Points, in no order, along strands that fork and pass close to each other.
Points whose rows are less than 40.2 apart are linked; no others are. Some points are linked to none.
(238):  -4  11  -3  19   2 -12  13  -6 -17 -13  11   2 -22   8   7   4   2 -17   2  -8   4  12  -5
(488):  -7  -9   2 -12  -8   3  10  -5 -20  -8  -6 -15  -1  -5 -20  -1  -8  -7   9  12 -10  -6  -1
(262):  10  21   9   1   1 -23  -5   8   3   5  11  28   5   1   9  -4  -3  19 -17  -5  -1  -2  11
(284):   7  18   5   4   5 -29   0  13  -5  -3  18   2  13  -3 -12   4 -16  25  -8   8  -4   3  35
(776):   4 -10   0  -2  -3  11  -8  -9  12  12  -9  -8  13   5   9   1  -1   8  25 -12 -12  -7   4
(436):   9   4   3 -18  11  -3  -6  16  11  18  -9  13   9   3   2 -10   3   0  -9 -10  -4  -8  -3
(392):   3 -18   2 -17 -15  11  -5 -10  -2  20 -19 -17   4  -2 -24   0   1  -2   9  22   1 -13  -1
(678): -16  26   8  -5  -2  -2  29  21 -20 -12   7 -19   8 -14  -4  26   8  -6  16   2   8   8  -9
(85):  -2  15  -2   0   4  -3   5  15 -15   9  -6  -5  14 -12  -1   6  -9  16  12   3   2  -7   7
(438):  11 -31   4  -6  -7  30  -8   3  18  20 -18  -3  19  -8   1  -3   7   7   8  13   1 -19   1
(251):   2  -2   2  -3   2  18 -17   2  14  14 -20  -6  11   9   5  -4   7   1  30 -24  -3 -12  -7
(835):  -1   1   0 -19  12   0   8  24  -3  11  -7   2  14  -7  -8  -5  -1  -5  -2   0   2  -5  -9
(1022):  -1   9  -9  -7  11  -2  10   4   3   1  10   2   3   2  17  -2   7  -4   7 -22   3  -2  -5
(159):  -5   0 -15  11  15   3  -7 -18 -12 -28  -8   0 -20  -7  -3  11   6 -23   7   1  11  10 -19
(663):  -1  18   3  16  10 -20  10  -4   3 -20  26  21 -22   9  18  -8   3  -9 -25 -10   8  12   3
(391):  21 -20   1  -3 -13   5 -13  -5  27  20  -4  10  14   5   3   0  -5  23   0   1 -17  -6  23
(458):  -5  -4  -4 -18  -1   9  11  -4 -14 -18  -5 -11   0  -2 -23  -6  -1 -26   4  14   7  -3  -8
(648):  19   2   4 -10  12 -10  -3  22   1   8   3   6  26 -10  -8   5 -24  32  -7  11  -9   1  15
(540):   7   3   0   7 -19 -21 -17  -7   8   2  21   6   8   3  -3  -2 -22  30 -24   3 -17  -2  34
(466):  17 -41  -3  10 -16  15 -21 -20  23  14  -4   9  -5  10  -7 -10   2   6 -13   8 -16   2  12
(92):  -6  22  -3   4  13 -17  13  22  -8   4   5   8 -15   1  13  -1  12 -12  -6 -18  10  16 -12
(1016):  16  -1   2  -9  14  -5  -5  23   7  24  -8   4  26  -7  -2   3 -15  25   4  -3  -6  -4  10
(643):   4 -18  -1   5 -15 -11 -10  -8  -5   9  -4  -5  -5   5 -21  -2 -10  10 -12   9 -18  -4  20
(382): -16   5   1 -13 -11   8   4   1 -15   0  -9 -18  10  -2 -14  13  -4  -2  21   6  -3  -6  -7
(909):  -1  22  13  16  -3 -35   1   9  -7 -11  32  -2   6  -2  -5   5 -23  26 -16   8  -1  12  41
(155): -24  20  -4 -16   8  16  14   6  -2  -4  -3 -25   9 -12  -5  16  13 -14   8  -8  12  -2 -23
(518):   2 -20  -6 -13  15  21  -9  -3  20   6 -18   3   4  -2   5 -11   5 -12   3 -16   1   0 -23
(1090):  10  -7  -2 -22  19   5  -6   8  13  10  -5  14   0   1   4 -15   5 -11  -6 -20   0   2 -15
(349):  -5 -17  -6   4  -7  23 -12 -13   1   3 -21  -1  -4   0  -1  -3   6  -4  11   6   0 -13 -19
(656):   4 -17  -9  15  -4  -4 -22 -27   4  -2  -3   2 -18  10  -5  -4  -1  -4  -9  -3  -7  -3  14
(898):  -7   7  -5  13   1  -1   0 -20 -20 -27   3  -9 -26   5  -6  18   8 -27  11   5  10  20 -21
(195):   5 -29   1 -16   6  28 -15  -5  26  25 -22  -4   7  -3  -6  -9   6 -17   8  -3   6  -4 -16
(197):  18 -25   8   4  -4   8 -20  -5  27  23 -14  21  -2   7   8 -14  -1   6 -13  -6 -12  -4  -3
(998):   7 -10 -10  14   6   2 -19 -16  13   1  -8  16 -14  11   9  -7   3  -3  -4 -12  -1  -3   2
(509):  10   5  10  -1  -2 -17 -14  -5  14   7  13  31   4   2  11  -5  -7  22 -31 -12  -9  -3  16
(104):  -6  22  11  19 -12 -34  13   4  -9 -16  34   0 -11   5  -3   0 -10  13 -13   4  -1  14  26
(280):  16 -32  13 -11  -7  30 -26  -2  37  31 -26  -7   5   2  -4 -11   8  -7  22  -3   2  -7  -7
(48): -15   2   4 -14   4   8  -3   9 -11  11 -19 -12  -2   4  -7  -1   4 -12  13 -15   0   2 -21
(370):   0 -10  -2 -15  -6  10  -1  -2   1   6 -10  -6   0  -1 -13  -7  -7  -5   6   7 -10  -7   3
(417):  -1  -1 -16   6  -2 -12  -5 -20  -5  -4  11   6 -12  12  -8  -4   2 -12  -9  -7   1  -1  20
(632):  13 -10   7  -2   1   7 -20  -1  25  19 -17  13   4  11  10 -15   5  10   7 -19 -10  -5  -2
(132): -18  16  -1  20  -2   3  13   6 -15  -4   1 -10 -13  -2  24  14  12  -8  18 -16   6  11 -26
(736):  18 -19   2   4 -16  -9 -10  -9  20  10   9  11   8   1  -1  -5 -16  29 -21   4 -18  -4  29
(812): -14  18   0   5  -3  -1  22   7 -19  -7   9  -9  -1  -2   1  12   5   0  13   2   4   3  -3
(918): -12   6  -6 -13  14   0  14   6 -10  -6   0  -1  -9  -4  -1   6   8 -26   5 -11   6   6 -16
(967):   2  -3   3   5   1 -14   5 -10  -8 -30  19   6 -23   7  -7 -12  -5 -19 -20  -1  -1  18   6
(556): -11  18   0  22  -6   1  14  -1 -25 -27   5 -10 -21   0  -2  17  11 -23   5   5  16  18 -23
(50): -14  -3 -10 -16  -1  22 -12 -23  -8 -14 -20 -18  -4 -10 -12  13  10 -25  12  12  13  -2 -36
(599):  17 -39   2   3  -5  17 -21 -14  23  15 -16   9  -8   6   2 -10   0  -8  -4   1  -9  -1  -2
(339):  -4  27  22  15   4 -31  26  25  -4 -20  35  12  -6  -7   9  -6  -2   5 -16   3  14  21  15
(271): -17  -2 -12  -7  11  24  -4  -7  11  -7 -19 -15   1  -8  11   5  15 -17  15 -13   9  -4 -33
(426):  -4  10   5  15  -6 -12   2   7 -12 -12  12   6   1  -2 -11  -7  -8  11 -22  25  -3 -10  19
(997):  -5  11  -8  10  12  -9   6   4 -10  -4   1   8 -17   8   5   6  12 -20  -3 -17  11   5 -12
(773):  -4 -20   5 -19 -17  23 -10 -15  19  26 -19 -32  16  -3 -17  10   2   0  29  10   3 -12  -9
(196):  13   2   2 -11   3  -6  11  18   4  -1  11  13  16 -13  -2  -6 -15  20 -15  15  -3  -2  16
(785):   0  29  18  11   2 -31  12  22  -6  -2  28  16   0  -2   8  -6 -11  19 -23  11  10   6  16
(476):  -8  10  -9  -5  16   6   4   8   3   9  -4   0  13  -2  12   4  15   0   7  -8   7 -12   2
(546):  -6  11  -3   7   1 -18   8   5  -9  -1  15   5  -3   5  12   0  -5  13   0  -4  -7   4  20
(957):  -1 -17  -8   5   4  -5  -3 -19 -12 -23   5   0 -22   2  -9  -9 -11 -18  -6   0   1  12  -4
(524): -10  22   4  21  -8 -19  24   7 -15  -7  18  -3 -20   6  13   8   4  -4   0  -1   8  16   9
(482):   1  -3   5   9  -4   7 -15   6  -3  22 -20 -11  16   0  -1   6  -1  21  15  11  -5 -16   8
(756):  21 -15  11 -19  -1   7   8  13  11  11   1  17  19  -7  -2 -12 -12  20 -13  11 -10  -4   6
(119):   2 -25  -2  -1 -12  30 -11  -8   8  11 -24 -11  13  -6  -2   0   9   4  18  19  -1 -20 -12
(5):  -4  24   5   1   8 -18  21  26  -8   8  17  -3   7  -5  12  17  -8  17   8 -10   7  15   8
(1017):   4  -8  -7  -9   6   5   6  -4  -5 -16   3   6  -1  -3 -15 -13   3 -18 -10  11   2  -1  -2
(88): -14   0  -8 -12   5  29   2  -2   7   4 -14  -9   9  -9  11   1   8   1  16  -6   0  -9 -20
(170):  -7 -10   4 -27  -9  19  -8 -15  10  19 -18 -22   6  -7 -22   4   1 -11  15  11   7 -13 -19
(308):  -5 -13  -4  11  -7  -7  -5 -10 -10 -14  -8  -4 -15   8   0  -4  -4 -14   2  -6  -6   3 -11
(744):  -3 -10  -9  -6   0  19 -14 -23  -1  -6 -17 -10  -8   2 -10   9   5 -15  17   6   6  -8 -22
(748):  19 -12  -7 -12   1   1  -5 -13   9   3   4  10   4   5   0 -10   3   0 -15  -3  -9  -2  11
(936): -14  19  -5  18  -5  -9  19   5 -17   2   7 -13  -6  -2  19  23  15   0  21  -5   5   5  -8
(120):  -5   5   4  10  -9 -16   3  -4 -11 -24  17   4 -19  12 -16 -20  -9  -8 -26  10  -1   6  23
(792):  -3 -15 -20   1   7  11 -13 -28  -1 -26 -13  -8  -9  -2  -5   5   4 -21  13   5   3   6 -14
(884):  22 -46  11   5 -13  28 -14  -2  23  33 -24  -2   8   2  -5  -5  10   3   4  20  -1 -10   2
(345):   3  14  -3   4  10 -17  17  16  -5  -6  19   2  10  -3  17   5 -12  26   8  -6  -6   7  18
(1036): -13   5   2  18  -2   0   0   6 -11   5 -14  -5  -6   5  18   1   2  -1  15 -14   0   0 -21
(795):   4  13   4   4  -3 -22  17   0  -3 -19  28   8  -4   5   5  -8  -6   1 -14  -3  -5  10  23
(82):  -2  17   4   9  13 -17  19   5  -8 -30  21  13 -20   5   0 -14  -1 -17 -20  -3  10  15  -4
(581):   6  13  -2   1   8 -12  -5  -7   6 -15  19  25  -9   6  12 -16   6   1 -25  -5   6  -4   3
(900):   9   5   3   5  -8 -18 -14   5  -2  11   7   0   8   1 -13  -4 -19  25 -17   9 -10   0  34
(956):  15  12   8  -1 -12 -22 -18   1  17   8  13  20   5   5   2   3 -12  33 -34  -6 -13   1  34
(393):   1  29   5  16   5 -26   3   6  -3   1  22  19  -6   2  14  -2  -1   8 -27   3   6   0  18
(1075):  22 -45  14  14 -20  20 -18  -6  30  29 -10   4   2   7  -2  -2   0  12  -6  15  -8  -6  10
(1054):  -4  -2   7  13 -13 -16  -5   0 -10 -11  16   7  -6   4  -7 -12 -18  11 -33  11  -6  -1  23
(331):  13   8   8 -11   2 -13   8  13  -1 -13  17  16   7   2 -13 -20 -12   5 -21  11  -2  -1  22
(901):   1   0 -15   2  16   7  -9 -12   7  -6   2   7  -3   5  15  -4   8  -6   3 -14   2  -1  -9
(149):   6   0  -6  -2  11  -3   9   1  -2 -11  11  22  -2   3   6 -17   1  -8 -19   5   2  -1  -1
(617):  -3  20   6  -1  14 -15  22  21  -3  -7  17  13   8  -3  16  -8   2   6  -8  -3   7   8  -2
(490):  19 -14   4  -5   1  -2 -15   8  11  26  -5   0  21  -1  -6   2 -19  29   8   2 -12  -8  24
(843):  -2 -15 -13  -1  21  20 -13 -11  16 -10 -23  -4  -6  -8   9  -2  10 -19  10  -8   9   3 -32
(127):  -9  -3   7   6  -6  -2  -2  -1  -7   6  -8  -2  -8   4   6  -8  -7   0   8 -14 -12  -2  -6
(555): -14  15  -7 -11  14  16   4  11  -3   5 -11 -15  16 -11   4  10  10   1  14  -5  10 -12 -14
(1105): -14  11   1  -8 -11  11   9  -8 -17  -9  -8 -26   5  -1  -5  25   9  -8  23   1  -3   6 -17
(249): -11   6 -11  16 -15  -9   4 -13 -21 -11   2 -13  -8   8   3  10   5  10  11  11  -9  -2   9
(160):   9 -15  -2 -15   1  21   1  16  13  16  -5   5  25 -10  -1  -5  -1   9  -3  12  -3 -11  -2
(346): -11   3  -6   9  -3  13   5  -3 -14 -13  -8  -5  -4   0   6   7  13 -10   4  10   7  -5 -19
(850): -13  18  -1   6  -7   6  18  -2 -25 -24  -1 -11  -8  -5   4  22  18 -18  10   9  14  -1 -26
(530): -20  16  -8 -13  10   7  22   5  -6 -13   5 -17  -6 -11   0  12  15 -25   6 -11  18  15 -24
(494): -15   8   2 -17  -7  17   1 -20 -15 -23 -12 -22  -4  -1 -12  24  10 -23  16   2   7   8 -32
(138):  -7  29   6  21   3 -20  30  25 -17   6  19  -2 -11  -6  14  19   1   4   3  -5  11  11   9
(662):  -4 -17  -2 -18  -9  15  -6 -10  17  17 -14 -20  17  -3  -8   2  -1   5  28  -2  -5 -16   4

A fork is a point with three links, a tip a point with one. Leave the first point through the second and follow the links. Name the first fork or tip that comes.
(284); (909) -> (997)
(138); (5) -> (540)
(678); (812) -> (967)

Follow the links from the first point to the second, and from the first to the third. Name the last point that the two ways share.
(1075); (238); (262) -> (540)
(5); (785); (438) -> (540)
(426); (1105); (251) -> (488)
(556); (392); (466) -> (744)
